A landscape with many peaks, sampled at points; each row gives a point and its height.
A climber steps from a point to whichever of its 2 nearest points has the largest rise for the distance, and stops where none of them is higher. Distance is the straight distance between rows; heights are no part of it.
<1007>: [150 144  56 120 110  82 197 136 143 179 164 161 191  99  73 126 125 132
  85 112 107 152 189 160 118 139 104 159  71 226 146 185 104 127  80 131
 123 168  83 139 138 136  95 149 145 134 130 178 141 143 160 131 162 134
 163  68]  h=27.5
<515>: [115 108 129 127 110 138 122 122 110 139 123 160 160 140 176 114 104 117
 117 170 145 111 116 112 148 144 141 151 149 134 152 150 111 101 139 145
 113 131 123 147 160 132 140 148 162 113 151  59 130 141 135  96 120 152
  97 165]  h=57.5
<630>: [160  86 115 137 185 146 127 140  99 121  85 117 120  79  53 147 132 145
 153 114 182 124  78 126 123  96 111  53 112  58 137 118 111 197  49 133
 160 134 166 115 136 138 144 101  84 156 118 140  78 129 149 115  78 122
 142  86]  h=19.4
<1149>: [120 182 180 139 102 148 155 141 118 150 118  89  78 124 170  83 128 158
 179  96 127 145 110 117 111 126 127 168 141 160  87 112 135  86 210  88
 129 120  62 171  93 109 138  96 115  90 138  98 145  76  94 133 156 118
 117 145]  h=22.4
<525>: [ 74 101 149 148 127 171 103 134  82 136 113  96 114 138 163 137 125 178
 181 102 103 113 130 141  89 110 130 112 120  55  97 129 160 160  96 148
 155 150 152 108 109 113  80 118  76 130 103 140 107 149 169 116 118 121
 108 131]  h=17.7
<752>: [154 158 125 160 111 125 182 132 108 138 146 201 125 124 101 150 123 149
 103 115 124 145 148 179 155 113 121 148  79 155 104 195 130 139 114 131
  89 131  87 185 137  89 160 112 137 152 128 161 121 125 161 152 146 138
 122 120]  h=38.6
<1060>: [ 92 123 116 137 138 148 137 134 156 138 129  98 101 136 124 131 141 169
 153  78  90 125 164 131  90 117 140 125 122 109 109  99 123 181  89 155
 135 147 136  96  92 137 116 125  63 116 123 176 128 148 160 108 142 125
 123 110]  h=21.4
<68>: [125 130 150 144 151 131 131 143 158  86 148 115  69 113 123 143 152 120
 128 121 118 106 123 177 109 119 160 129 157  87 103  63 136 157  67 158
 120 105 139  95  73 113 179 114  56 138 145 195 130 112 109 147 164 125
 146 129]  h=17.2
<919>: [147 114 144 130  98 103 121  82 108 129 124 164 160 131 150 154 128 114
 142 202 149  75  96 110 176 166 112 147 120 109 149 135  87  95 129 109
 116 103 117 143 145 142 138 160 175 134 147  90 143 122 132 159 133 161
 121 136]  h=50.2
<843>: [ 97  95 144 108 133 176  59 168  90 116 102  98 145 137 186  74 124 113
 145 116 123 196  97 123 126 106 127  93 143 113 103 182 165  53 214 100
 149 144 147 113 168  73  60  89 159 100 152  97 158 108  84 116 110  70
 108 176]  h=27.4
<554>: [101  94 129  92 169  89  87  97 169  89 177 111 116 188  99 131 106  92
 103 123 102 144 185 175 107 116 142 141  85  96 135 160 153 116  97 155
 126 178 203 103  92 155 115 110 112 158 145 127 108 141 152 130 123 126
 117 116]  h=5.0
<746>: [123  97  75 176 114  86 103 131 122 124 161 162 160 139  76 161 156 123
  96 167 141  92 152 144 212 149 169  79 119 148 135 117  90 210  87 182
 103 151 111 113 110  99 155 140 133 122 170 107 108 150 175 136  77 150
 173 109]  h=34.3
<507>: [115  75 107 195 156 133  56 107 102 108  99 107 114  98 117 120 144  97
 150 124 162 115 105 124 120 102 140  93 145  98 158 112 106 160  65 141
 168 132 142 108 101 144 125 130  73 168  88  96  70 168 149 100  95 114
 118 106]  h=33.2
<341>: [182 155 108 162  92 102 147 123  97 144 105 176 142 115  30 129 145 124
 116 162 185 126 114  81 199 133  92  90  73 130 146 168 107 162 124 115
 105 104 109 155 182 117 145 129 179 144 150 118 120 145 148 146  70 159
 119  98]  h=33.3
<949>: [143 121 156 144 112 114 110 125 106  82 118 129 122 118 128 158 135 108
 115 169 151  87 104 119 158 157 130 110 166 103 136  69 132 154 100 126
 124  78 155 109 134 125 148 144 124 140 133 141 112 136 119 153 128 131
 123 145]  h=38.9
<237>: [108  98 157 144 102 166  82 135 101 101 118 147 111  82 194 109 112  79
 135 141 147 101  73 170  95 134 149 130 186  66 123 104 155 107 142 151
 114  85 163 127 138 107 148 112 118 164 124 148 121 124  84 137 116 130
 108 180]  h=25.7
<114>: [118 138  76 148  83 129 143 119 197 147 142 199 137 162 124 117 124 113
 105 158 135  77 143 108 185 130 172 157 151 178 144 154  62 116 123 171
  87 158  92 134 123 108 194 169 148 112 138  91 172 158 143 121 122 170
 107 142]  h=51.7
<629>: [117 114 110 136 183  76 111 112 119 127 147 178 128 123  97 165 139 142
 105 137 113 114 134 177 148 124 143 128  74  98 129 166 104 133 103 137
 107 122 134 135 122 138 148 120 131 151 136 137 117 136 162 147 103 148
 151  88]  h=53.2
<277>: [144 167 123 111 136 113 225 138 113 189 137 109 166  93 127 114 110 179
 112  89 116 170 168 106  90 114  98 167  91 212 141 169 136 132 141 112
 143 146  80 176 153 133 120 137 136 114 136 136 113 110 154 107 162 121
 125 111]  h=19.3
<814>: [112 139  65 106 131 113 129 144 185 123 166 167 143 166  97 133 116 128
  46 142 107 113 172 131 179 123 187 118 150 177 154 102 103 177  89 221
  88 151 137 101 124 111 161 156 118 126 143 150 136 157 125  97 108 151
 144 175]  h=34.7
<404>: [ 76 119 141 125  91 143  62 131  91 116 129 122 144 195 218 119 119 118
 180 140 112 138 147 165 117 115 143 128 110  76  95 177 159  37 183 125
 124 137 137 131 149  71  84 106 154 125 148  79 150 117 122 143 141 105
 110 131]  h=21.5
<326>: [168 136  70 134 143 100 153 138 135 143 119 162 151 113  23 146 143 140
 101 128 152 148 134 116 170 126 105  74  81 143 146 142 103 188  86 143
 104 125 126 132 170 134 157 122 140 142 153 150 117 140 150 107  83 135
 145  83]  h=27.9
<1092>: [ 69 147 126 122  89 128  97 143 190 107 169 108  83 159 163  78  90  92
  98 121 126 127 154 136  94 107 188 168 167 164 131  91 129 111 145 197
 113 162 138 111  82 127 156 118  63 125 173 107 143 119  96 105 148 131
 100 183]  h=32.4
<716>: [134  86 185 157 104 169  47 118 117  71 129  53 117 142 165 121 157  68
 183 126 138 130  92 116 108 143 138 103 207 131  92 105 154  79 194  50
 175 130 156  94  73  80 121 102 138 119  89  99 129 114  79 168 152  29
 121 129]  h=59.3
<236>: [117 120 124 144 167 135 172 127  65 184 126 146 132 111 146 168 147 176
 134 129 134 132 122 146 119 116  93 109  96  97 131 175 130 170 109 131
 136 127 113 170 153 141 116 127 150 132  99 112 106 141 186 107 113 164
 150  84]  h=28.2
<434>: [154 151  97  74 126  74 187 126 165 152 145 135 180 115  70 146 119 159
  82 121  97 151 185 125 118 141  91 142  75 205 151 147 118 160  90 142
 106 123 107 118 161 140 109 153 142 125 137 174 139 137 153 125 147 128
 142 112]  h=24.0
<1146>: [109 127 157  95 137 148 124 139 173  94 122  72  72  79 162  87 117 115
 113  91 125 142 112 116  79 104 158 155 199 129 128  79 139 131 182 136
 138 111 151 110 104 136 152 116  85 122 132 144 112 115  79 116 116 101
  89 180]  h=24.8
<5>: [156 151 117 195 135 174 193  95 136 201 131 158 145  97 136 128 160 140
 130 145 142 113 113 105 140 148 111 143 127 147 150  97 125 156  98 145
 114  96  72 172 152 155 189 139 156 127 125 128 162 140 117  93 135 157
 164 121]  h=5.2
<1080>: [141 118 216 121  70 162  92 153  78  72 115 124 118 130 172 127 108  90
 161 175 158 134  66 121 143 152 127 106 180 122 101 116 186 112 194  80
 162 127 153 119 129 105 112 129 162 102 118  80 123  96 118 169 154 108
 124 165]  h=35.0
<107>: [158 153 138 133 129 148 140 130 168  93 100 130  68 135 119 131 148 112
 145  95 133 136 115 127 116 113 129 134 149 119 105 133 110 126 169  73
 126 106 133 142 106 151 170 110 122 122 105 141 130 139 118 132 137 118
 100 103]  h=14.0
<6>: [136 146 117 171  95 173 121 120 108 143 101  94 114 122 161 128 166 135
 170 123 143 107 108  51 139 157 104 101 174 119 129  68 119 132 161  85
 144  82 113 118 133 142 110 133 127 106 101 115 141 149 109 115 114 111
 118 137]  h=44.5
<11>: [125 131 104 155 126 147 140 118 116 169 131 104 132 157 102 125 160 135
 191 113 127 137 147 147  93 134 111 118  81 118 102 151 132 154 107  97
 142 188 111 130  80 196 106 122 121 109 135 143 123 151 172 117 174 148
 148  30]  h=38.7
<815>: [149 142 176  97 111 147 136 150  59 147 100 122 121 103 118 136  92 167
 160 133 134 134  73 102 102 128  78 108 103 104 101 128 192 108 145  51
 163 117 156 130 156 161  76 123 148 115 107 140 117  82 133 153 146 108
 123 111]  h=53.5
<398>: [173 190 169 133  72 124 178 125 127 106 125 177 115 112  95 124 125 115
 131 158 139 133  95 102 147 140  97 168 100 153 120 127 134 110 130  95
 115  93 100 136 134 101 168 147 148 136 132 173 157 109 119 179 182 135
 113 131]  h=44.6
<691>: [145 126 195 147  76 187 120 165  82 103 115 153  90  89 180 111 122  84
 149 156 170 114  55 145 121 139 150 122 202  98 110 113 172 130 176 106
 128  93 140 139 135 112 160 122 143 126 110 122 120 114 100 152 139 136
 118 166]  h=30.1
<1056>: [100 127 105  59 143  97 111 122 155  95 157 121 137 191  92 137  86 111
  62 131 104 152 191 148 125 121 146 130  97 150 132 154 141 160 112 167
 108 194 185 109 110 135 107 126 123 130 159 139 101 153 154 112 129 132
 118 147]  h=7.1
<55>: [163 111  71  95 160  83 113 123 184 109 132 140 157 151  72 150 113 121
  61 135 142 124 161 103 181  99 156  93 131 169 186 134  76 176 104 151
 109 131 138 111 149 156 162 163 138 135 115  93 109 169 158 105  53 154
 150 110]  h=14.7
<308>: [ 93 114 173 133 150 144  93 147 142  99 129  40 115 142 178  95 117 136
 155  92 116 165 124 138  85 107 142 140 156 137 110 124 149 113 172 114
 169 160 131 123  76 128 116  98  99  97 139  65 115 113 121  88 137  82
 105 133]  h=22.7
<170>: [158 120 124 175 152  91 134  92  98 161 140 156 153 100  95 191 176 162
 126 171 139  73 103 130 190 155 100  92  93  89 139 103 111 161  89 134
 118  71  98 145 144 140 155 135 153 162 116 141 133 114 142 157  78 164
 191 100]  h=58.6
<680>: [118 110 225 112  97 163  86 175  77 106 119  89 121 118 175  86  87 138
 182 144 132 154  74 136 107 116 126  95 149 119  67 118 233  90 202  71
 177 150 139 116 130 109  83  98 143  89 130  98 132  41 103 167 150  88
 143 153]  h=30.2
<425>: [ 98 143  80 125 134 127 153 136 122 150 110  65 158 167 143 146 160 170
 139 100 108 142 168 106 124 128 112 109 127 162 135 151  97 143 170 120
 145 173 119 145 130 131  82 152 151  85 104  97 134 166 156  65 112 130
 128  72]  h=50.0
<272>: [121 157 168 154 130 171 175 132 113 162 132 111  95 105 195 129 137 167
 157 108 125 124 107 129 105 136 114 156 147 127 120 107 139 141 160 114
 127 102  85 168 113 143 151 119 123 107 105 103 137 116 124 102 139 138
 133 141]  h=18.7
<543>: [135 146  75 144 172 110 116 104 161 136 123 176 121  98 104  99 133  96
 132 125 121 118 111 157 104 122 134 150  95 109 141  98  99  62  79 138
 113 125 115 132 121 165 160 120  85 152 128 205 158 115  74 122 157 148
 145 101]  h=25.5
<769>: [155 112  76 117 182 115 155 141 112 164 104 130 140  94  41 155 129 163
 140 109 163 140 116 121 124 106  89  67  67  98 146 157 100 194  63 127
 135 131 151 134 156 159 121 106 121 150 125 137 103 139 173 113  88 138
 154  51]  h=23.5
<806>: [ 97 144 122 149 113 132 158 121 104 159 141  81 142 170 159 145 164 153
 173 118 110 139 159 151 108 141 108 130 110 150 101 157 119 140 158 106
 144 194  99 160  96 150  91 133 139  84 131 105 136 135 158  94 164 143
 143  58]  h=44.3
<382>: [106 148 107 112 125 144 177 151 142 144 119 115 115 132  99 136 129 180
 114  77  99 147 168 125 106 112 127 123 110 147 112 130 132 199 120 149
 109 148 141 128 130 123 126 130 105 119 133 179 117 144 163 101 129 126
 117 124]  h=18.1
<323>: [144 116  86 199 114  81 111  70 131 160 136 127 147 117 113 179 181 140
 133 159 155  69 144  92 205 136 108  97 106 115 155 112  68 169 114 126
 120  94  81 146 128 159 135 150 152 137 125 106 131 147 162 150  50 174
 169  89]  h=68.1
<679>: [ 86  77 115 160 167 123  52  90 118 102 106  79 119 130 164 140 146 115
 159 110 115 112 129 117 106 107 130 119 150  84 153 122 108 114 103 130
 183 123 150  98  96 127  80 136  86 163  66  84  88 168 156 113  95  94
 106 116]  h=29.6
<126>: [134 130 138 107 165  85 167 134 181 125 159 165 111 136 122 138 107 142
  78 100 100 124 163 182 128 137 144 175 128 163 128 120 105 128  88 182
  91 109  98 150 107 123 159 122 101 149 132 142 136  94 113 125 156 157
 151 164]  h=46.7
<922>: [147 139 131 154 147 123 183 116  70 178 152 184 139  99 131 171 139 172
 129 134 130 135 121 189 137 123  97 134  70 123 109 191 138 141  91 116
 113 126  73 188 138 125 138 111 149 149 113 151 117 117 173 150 150 159
 166  92]  h=33.0
<891>: [149 122 166  62 116  96  91 106 174  58 110  75 136 113 141 119 120  70
 126 146 121 119 115  97 102 156 127 152 191 125 142  69 123  86 170  97
 140  92 164  76 123 140 113 150 131 114 128 155 134 120  65 163 141 104
 103 154]  h=50.3
<243>: [125 117  67 176 114 115 153 145 137 160 168 206 168 124  77 149 161 139
  90 160 125 105 138 163 208 149 164 104 119 168 124 139  94 183  99 197
  89 162  86 140 132  89 182 139 164 124 163 123 140 136 162 117 100 155
 177 121]  h=39.4
<715>: [152 121 111  92 130  88 104 106 169  81 123 112 147 173  90 147 119 107
 104 149 135 136 153 102 163 126 138 110 127 160 161 151  89 153 135 109
 127 146 150 111 126 166 131 155 143 109 128  66 111 173 163 114  99 129
 113  97]  h=17.3
<649>: [144 108 190 110  72 138  89 121  92  62 108 122 146 153 149 149 111  91
 145 192 166 117  84  78 183 168 116 108 173 127 124 120 136 114 183  89
 154 129 153 105 144  90  98 146 179 107 127  48 122 125 120 173 125 110
 106 172]  h=39.5
<197>: [173 139 120 152 153 180 158 136 161 120  85 126  74  75 116 119 162 110
 140  90 157 121  85 105 107 106 133 111 186  97 128  91 113 157 144  95
 129  76 141 135 132 147 188 120 122 136  82 177 130 149  93 121 110 120
 117 112]  h=11.0
<293>: [114 133 121 112 132 105 133 141  69 169 135 157 167 113 162  96  93 126
 120 151 139 159 122 136  88 117 101 157  89 133 143 186 151  77 104 132
 129 158 114 164 172 145  91 133 145 110 167 108 110 109 145 106 170 142
 106 118]  h=43.5
<503>: [144 133  65 116 104  77 162 137 201 158 179 167 139 152  57 120 131 110
  94  78  80 157 224 194 126 128 135 164  77 213 119 166  98 127  85 144
 110 174  83 112 104 128 106 132 126 143 122 185 155 126 140 154 157 144
 180  69]  h=31.5
<638>: [125 149 127 144 105 108 124 120  96 120 137 186 109 160  91 149 127 138
 120 133 117 130 146 165 155 107 142 129  61 112  95 210 139 142 144 110
  88 140 137 157 135 104 144 112 147 141 135 149 117 146 175 171 116 140
 110  98]  h=45.1
<214>: [146 155 114  90 102  87 151 118 181 100 137 151 144 163  68 146 128 126
  98 147 113 140 169 112 162 143 121 137 100 176 139 142 102 164 115 140
  93 135 120 108 136 132 137 158 150 112 148 138 142 159 159 134 134 138
 119 114]  h=20.5
<294>: [162 186 170 119  99 126 198 143 120 139 124 132 110  93  95 122 116 164
 140 110 126 147 112 112 113 122  94 159  91 169 107 117 159 134 126  79
 127 105  96 150 128 134 147 126 122 129 139 188 133  87 138 160 183 118
 126 121]  h=51.8
<957>: [127 125 123 150 136 131  88 107 177  91 129 112  76 118 147 117 149  86
 151 119 118  91 124 148  83 124 148 134 168  75 118  68 118 116  92 128
 128  97 140 100  76 140 166 120  64 138 115 187 133 132  91 142 152 123
 121 109]  h=20.1
<1006>: [110  82 138 131 140 169  81 145  50 162 103 100 155 126 199 122 134 136
 148 122 135 128 105  77 145 153 100  88 179  87 144 120 149  61 177 108
 155  80 139 113 181 100  33 125 163 141 102  76 133 105  82 127  70  93
 133 174]  h=35.1
<483>: [109 126 201 131 113 171  99 158 104 116 115  68 100 120 185  77 118 142
 185 107 128 155  86 137  95 116 136 131 150 115  81 119 178 100 203  80
 160 140 121 134  97 116 113  84 114  94 145  94 128  79 101 131 148  90
 115 145]  h=26.4
<309>: [154 106 151 124  82 112 103  96 113  80 108 125 140 141 132 160 123 105
 121 181 166  76 116  69 201 170 125 118 175 119 156  98 103 134 139 112
 125  90 140 114 146 115 123 160 166 134 128  70 111 145 124 162  91 134
 109 169]  h=44.4
<527>: [116 133 182 129  94 115 104 135 117  70 142 105 113 141 160 146 118 103
 130 173 135  91 123 130 117 155 150 134 159 108 111  56 170 142 108 140
 128  96 164  98 109 112 136 132 106 130 163 143 124 128 121 174 176 120
 119 170]  h=34.5
<784>: [130 122  47  91 113  86 123 144 229 140 174 181 160 178  93 137 126 126
  49 120  79 107 200 151 185 124 180 130 139 204 146 131  81 154  90 194
  95 174 101  94 121 127 152 171 140 116 108 154 166 149 145 135 105 169
 179 135]  h=39.0
<789>: [154 120  96  58 199  82 134 112 175  92 130 139 138 128  66 168 111 133
  53 132 119 133 153 132 152 109 135  98 110 128 170 116 111 169  89 172
 105 110 171 112 160 136 151 140 121 155 115 155 109 146 121 113  73 139
 146 150]  h=12.0
<253>: [167 162 149 110 122 140 179 139  75 173 108 136 131  85  93 142  92 189
 149 104 132 140  97 120  92 105  72 131  61 116 110 164 173 116 100  60
 139 121 137 156 162 151  94 118 134 136 111 178 115 106 150 161 161 106
 120  95]  h=62.4
<886>: [125 104 148 133 165 172 107 133  47 175  90 118 146  80 203  97 135 133
 168 144 159 139  53 121  83 113  77 122 138  50 141 140 170  84 135  98
 167 103 113 150 152 175  68 128 153 134 113 103 105  98 128 117 137 136
 134 120]  h=40.9
<803>: [131 106 195  98 119 128  77 118 167  43 128  54 116 142 162 112 123  64
 143 121 127 139 116 120  99 141 143 150 208 132 108  97 143  81 201  87
 154 123 155  94  79 100 133 112 136 115 125 107 123 105  71 160 146  63
 104 152]  h=52.0
<221>: [ 96 115 149 114 134 135 109 154 103 134 131 135 148 118 202  86  90 118
 118 140 138 155 103 144  94 113 126 158 145 124 140 163 154  85 144 154
 133 145 122 156 153 141 119 126 141 110 161  64 116 109 129  83 136 136
 104 164]  h=50.1
<181>: [ 76 132 136 123  99 156  86 137 165  85 153  73  67 113 193  85 108  95
 112 117 124 124 123 133  77 106 177 151 191 129 128  76 149 124 165 180
 125 128 154 104  87 104 146 112  67 130 155 116 124 135  85 114 128  88
  84 205]  h=28.5
<271>: [105 160 122 112 141 134 206 144 114 186 131 113 133 103 136 117 111 205
 112  72  86 149 170 122  86 114 124 162  94 164 123 145 150 152 129 149
 120 130 108 159 151 111 116 130 110 123 122 167 115 117 147 104 135 122
 117 153]  h=16.1
<760>: [106 154 136  83 108 112 126 126 189  88 143 110 124 181 156 120 106 125
 104 134 103 118 170 107 129 135 162 168 160 171 125 102 112 115 156 163
 107 139 118 109 102 111 144 143 110  94 156 105 145 136 113 116 150 126
  99 181]  h=36.7
<280>: [135 108 137 163 100 172  63 124 109 101  93  56 107 106 159 108 166  91
 182 117 144 128  92  68 109 144 129  98 203 128 121  74 127 110 163  65
 170 105 141  94  96 125 104 123 102 113 103 113 116 143  90 134 138  55
 107 138]  h=51.5
<354>: [118 127 111 163 140 186 127 119  78 186  95  91 132 123 179 130 156 158
 164 103 132 121 119  55 139 154  98 108 166 102 141 101 126 101 181  93
 151  88 113 133 165 127  71 123 154 118  86  83 143 142  93 100  79 106
 126 147]  h=39.7
<242>: [119  81 149 112 130 176  67 178  46 151  92 108 159 122 175  93 123 123
 147 127 145 175  91  85 158 131  99  57 166 110 119 162 167  55 201  89
 154 113 145 104 202  86  21 109 169 110 126  91 152  85  81 139  84  81
 138 173]  h=31.4
<818>: [144 110  85 152 208  77 143 115 143 161 150 188 164  96  82 168 167 153
 111 139  99 107 129 162 166 149 136 113  85 110 148 121  96 134  73 173
 113 101 104 131 144 121 167 130 127 158 116 154 135 116 133 123  93 147
 188 113]  h=61.7
<146>: [ 95 136  79 111 179 148 153 144 152 159 162 157 127 124 105 119 100 149
  39 118 108 140 153 140 134 106 169 122 130 150 166 106 130 177  89 231
 108 153 156 120 141 110 163 132  96 148 122 155 129 138 103  59  90 144
 142 191]  h=30.0
<676>: [135 162 180  75 125  87 153 121 127  90 135 140 111 160 114 140  79 132
 104 107 111 154 152 152 119 122 115 188  92 143 107 171 147  79 146 106
 104 124 145 154 129 103 112 112 130 143 136 137 117  99 117 160 159 117
  93 156]  h=34.9
<285>: [118  95 132 159 186 181 135 124  72 180  85 120 131  77 167 103 134 139
 161 120 153 128  79 101  87 121  97 119 143  63 158 113 141 129 109 135
 167  95 127 136 155 161  98 124 122 146  96 108 105 138 130  96 103 142
 127 122]  h=35.8
<1079>: [145 125  68 182  93 115 128  84 177 158 129 156 143 142 113 144 166 125
 116 160 141  66 153  70 210 133 134 117 145 148 157 128  61 145 130 150
  96 114  82 144 139 127 173 167 167 119 126  96 155 170 156 125  65 172
 129 117]  h=59.2
<105>: [109 106 130 144 165 155 124 128 139 113 133 140 107  72 154 103 117  98
  92 131 143 118  91 164  95 125 159 144 179  86 154  84 129 131 113 193
 117 102 162 126 135 114 178 118  93 159 122 155 124 126  62  89  99 134
 115 179]  h=21.8
<1135>: [133 126  99 149 137 110  85  95 147 105 114 155 118 115 135 114 145  74
 145 150 133  85 100 148 103 142 138 140 135  74 134  91  95  77 109 120
 114  94 133 122 107 155 163 119 107 152 125 179 144 131  83 143 143 143
 132 100]  h=22.8
<264>: [ 79 137 165 118  77 137  79 131  97  96 135 101 132 206 175 139 105 135
 165 139 100 122 160 133 119 146 142 120 112  99  84 119 183  96 174 127
 128 136 169 107 131  70  92 111 128 118 145 120 141 120 122 157 148  99
 101 160]  h=18.9
<637>: [133 131  98 162 110 138 132 120 100 153 109  95 140 142 147 150 163 139
 143 133 154 131 134  95 162 135 111  86 136 138 146 149  94 167 156 106
 152 145 118 166 140 154 109 139 157 104 111  55 112 174 166  80  94 149
 117 103]  h=43.8
<59>: [173 175 150 129  60 118 154 118 113 104 109 186 130 124  60 126 129 114
 130 178 154 135  91  71 177 153  88 140  90 141 131 155 118 134 135 107
 113 109 119 122 167  95 142 160 174 133 135 132 146 142 137 172 141 147
 102 126]  h=39.2
<780>: [175 167 136 182 121 186 183 139 122 152 103 151  97  85 109 120 167 130
 142 132 164 122  71 103 136 124 115 118 146 120 122  87 142 156 124 105
 120  77 100 158 141 143 199 124 144 130 120 172 147 134 114 124 144 142
 137 115]  h=8.0
<82>: [143 141 176 123 101 169 118 139  37 170  98 132 144 101 185 111 116 143
 175 171 151 134  58 119 111 131  82 111 120  93 108 130 192  86 163  59
 159 113 113 149 155 164  78 128 158 107 109 114 122  67 118 146 162 130
 146 130]  h=46.9
<348>: [112 126 103 148 201 185 188 135 121 208  93 111 128  92 134 107 132 166
 157  82 140 143 119  87  79 103 113 121 123 113 164 118 119 166 111 151
 168 122 120 141 156 161 122 128 111 131  88 110 125 161 153  66 101 145
 132 107]  h=30.7
<472>: [148 134  98  47 166  81 112 105 210  61 160 129 114 168  51 161 115 106
  53 142 104 143 184 153 154 107 152 101  97 145 151 111 126 180  89 169
  93 150 173  86 127 134 130 137 105 132 143 173 123 162 126 145 111 129
 141 147]  h=9.7
<1086>: [129 129 110 147 207 157 219 120 111 215 130 144 138  97 140 146 144 170
 126  97 135 150 135 124  99 103 102 138 101 130 161 163 122 157 102 141
 147 123 100 185 160 144 145 131 157 150  88 104 127 143 167  87 121 159
 162  87]  h=26.2
<12>: [ 89 114 120 105 176 128  97 130 153 100 119  76 120 159 161 128 122 138
 124  92 100 151 150 124 100  99 136 133 148 122 142 134 117 117 141 130
 159 154 155 111  99 143 103 128 103 122 102  91 107 152 148  76 109 104
 103 121]  h=25.9
<879>: [125 123 108 131 144 119 144 123 147 171 165 135 123 151  66 102 125 118
 164  98 114 150 170 176  80 131 125 150  60 122 107 155 137 124  68 116
 124 189 126 110  76 183 112 104  98 136 151 175 130 116 149 128 178 139
 158  43]  h=33.5
<332>: [146 101  90 195 141 131  84 106  90 141  89 104 117 112 129 129 165 110
 158 127 188 117 112  91 152 120 121  78 136 105 162 135  86 149 124  94
 166 121 118 146 120 180 109 125 126 139  98  61  85 175 148 107  83 144
 119  94]  h=38.4
<1004>: [106 137  54  93  94  78 134 135 201 143 174 166 146 197  85 119 120 109
  69 103  74 126 226 161 144 131 170 163 110 205 127 173  93 124 112 172
  95 199 119 108 105 125 119 159 131 129 119 166 159 147 144 135 141 161
 159 105]  h=35.3
<202>: [152 118  89 125 180  73 165 126 177 149 173 201 173 115  90 158 146 146
  77 136  86 109 159 174 168 152 156 142  99 160 145 123 100 122  64 196
  92 120  99 133 145 102 176 130 140 152 127 156 155 107 113 129 133 146
 175 168]  h=54.1
<1076>: [133  98 164  82 147 150 113 131 144  85  91  80  84  75 123 118 106 114
 126  82 137 151  89 128  75  99 125 134 169  86 121 111 145 130 154 101
 159 128 204 109 121 148 126 111 109 144 116 175 102 112  96 126 111 101
  95 150]  h=20.7
<521>: [156 145 171  97 120  70 181 116 137 126 156 161 145 139 130 146  89 138
 101 133 117 123 157 164 138 149 113 200  94 176 127 165 109  90 101 133
  98 117  84 166 117 110 126 133 138 139 153 116 130  91 133 161 188 151
 127 162]  h=40.2
<951>: [158 116 180 103 120 154 115 149 121  79  89 107  81 115 111 136 123 109
 146 100 146 141  82 126 109 119 128 111 162  96 105 133 154 123 179  54
 157 124 194 120 116 144 127 107 140 132  98 140 108 123 116 152 125  94
  98 121]  h=17.4
<167>: [114 133 157  67 128  73 102 108 187  84 146  79 161 181 137 119 102 117
 128 150  97 128 167 114 111 152 135 165 123 161 136  99 128  85 143 129
 134 149 135  89 109 148 107 144 119  94 165  98 145 121 107 130 165 115
 108 147]  h=40.7
<336>: [139 159 177  73  93  97 116 111 155  85 119  98 140 142 135 111 121 109
 152 167 112 120 116  83 115 169 115 171 130 143 124  83 127  72 172  91
 137 100 131  87 121 129 116 146 136 102 151 135 160  98  80 172 175 109
 111 147]  h=45.4
<230>: [ 82  92 150 101 110 154  54 145 113  96 121 102 167 160 221  92 106  98
 149 141 122 158 101 137 119 121 143 133 152 113 112 161 146  24 203 133
 141 127 134 112 155  62  81 108 167 118 174  70 170 102  84 131 132  83
 113 184]  h=24.4
<201>: [ 66 119 133 108 110 136 100 137  82 129 126  95 134 178 159 127 109 161
 148 111  84 135 170 150  94 121 129 121  97  80  97 155 179 127 136 149
 123 170 176 119 136  95  63 118 111 122 143 144 113 132 152 116 129 118
  98 141]  h=16.0
<446>: [147 147 166 115 143 107 162 154 164  86 169 127  68 138  76 151 143 118
 114 125 113 130 149 182 133 124 149 140 123 115  82  82 158 157  70 155
 101 112 136  99  85 102 168 107  84 134 183 207 139  91 110 183 188 127
 157 137]  h=13.9
<1069>: [129 155  99 146 135 117 134 104 128 154 134 163 112 130 101  97 117 114
 157 103 118 143 146 165  89 117 123 171  55 122 114 146 123  60  82 109
 111 145 108 144  98 157 121 106  85 159 150 198 143 115 111 145 189 137
 127  89]  h=29.1
<408>: [110 137  68 163  91 129 170 164 166 185 171 217 163 144  98 112 120 120
  76 133 133 110 149 158 186 136 173 154 138 212 133 160  85 144  97 189
  96 196  84 139 126 114 183 153 147 123 133 117 166 135 143 111 136 172
 160 124]  h=45.5

Where does a climber stop that starts at each point below?
<1135> | <425>
<769> | <253>
<308> | <309>
<472> | <784>
<1146> | <716>
<1086> | <253>
<105> | <309>
<236> | <818>
<1149> | <309>
<843> | <716>
<12> | <425>

Call two points neighbours if one is among the 2 nearest of the other. Go from one point of each pair to the other, from neighbour to neighbour, staying as high as possible. Name the lowest point that can't be avoided.
<323> and <309> | <630>
<425> and <716> | <105>
<515> and <425> | <308>
<818> and <323> | <170>
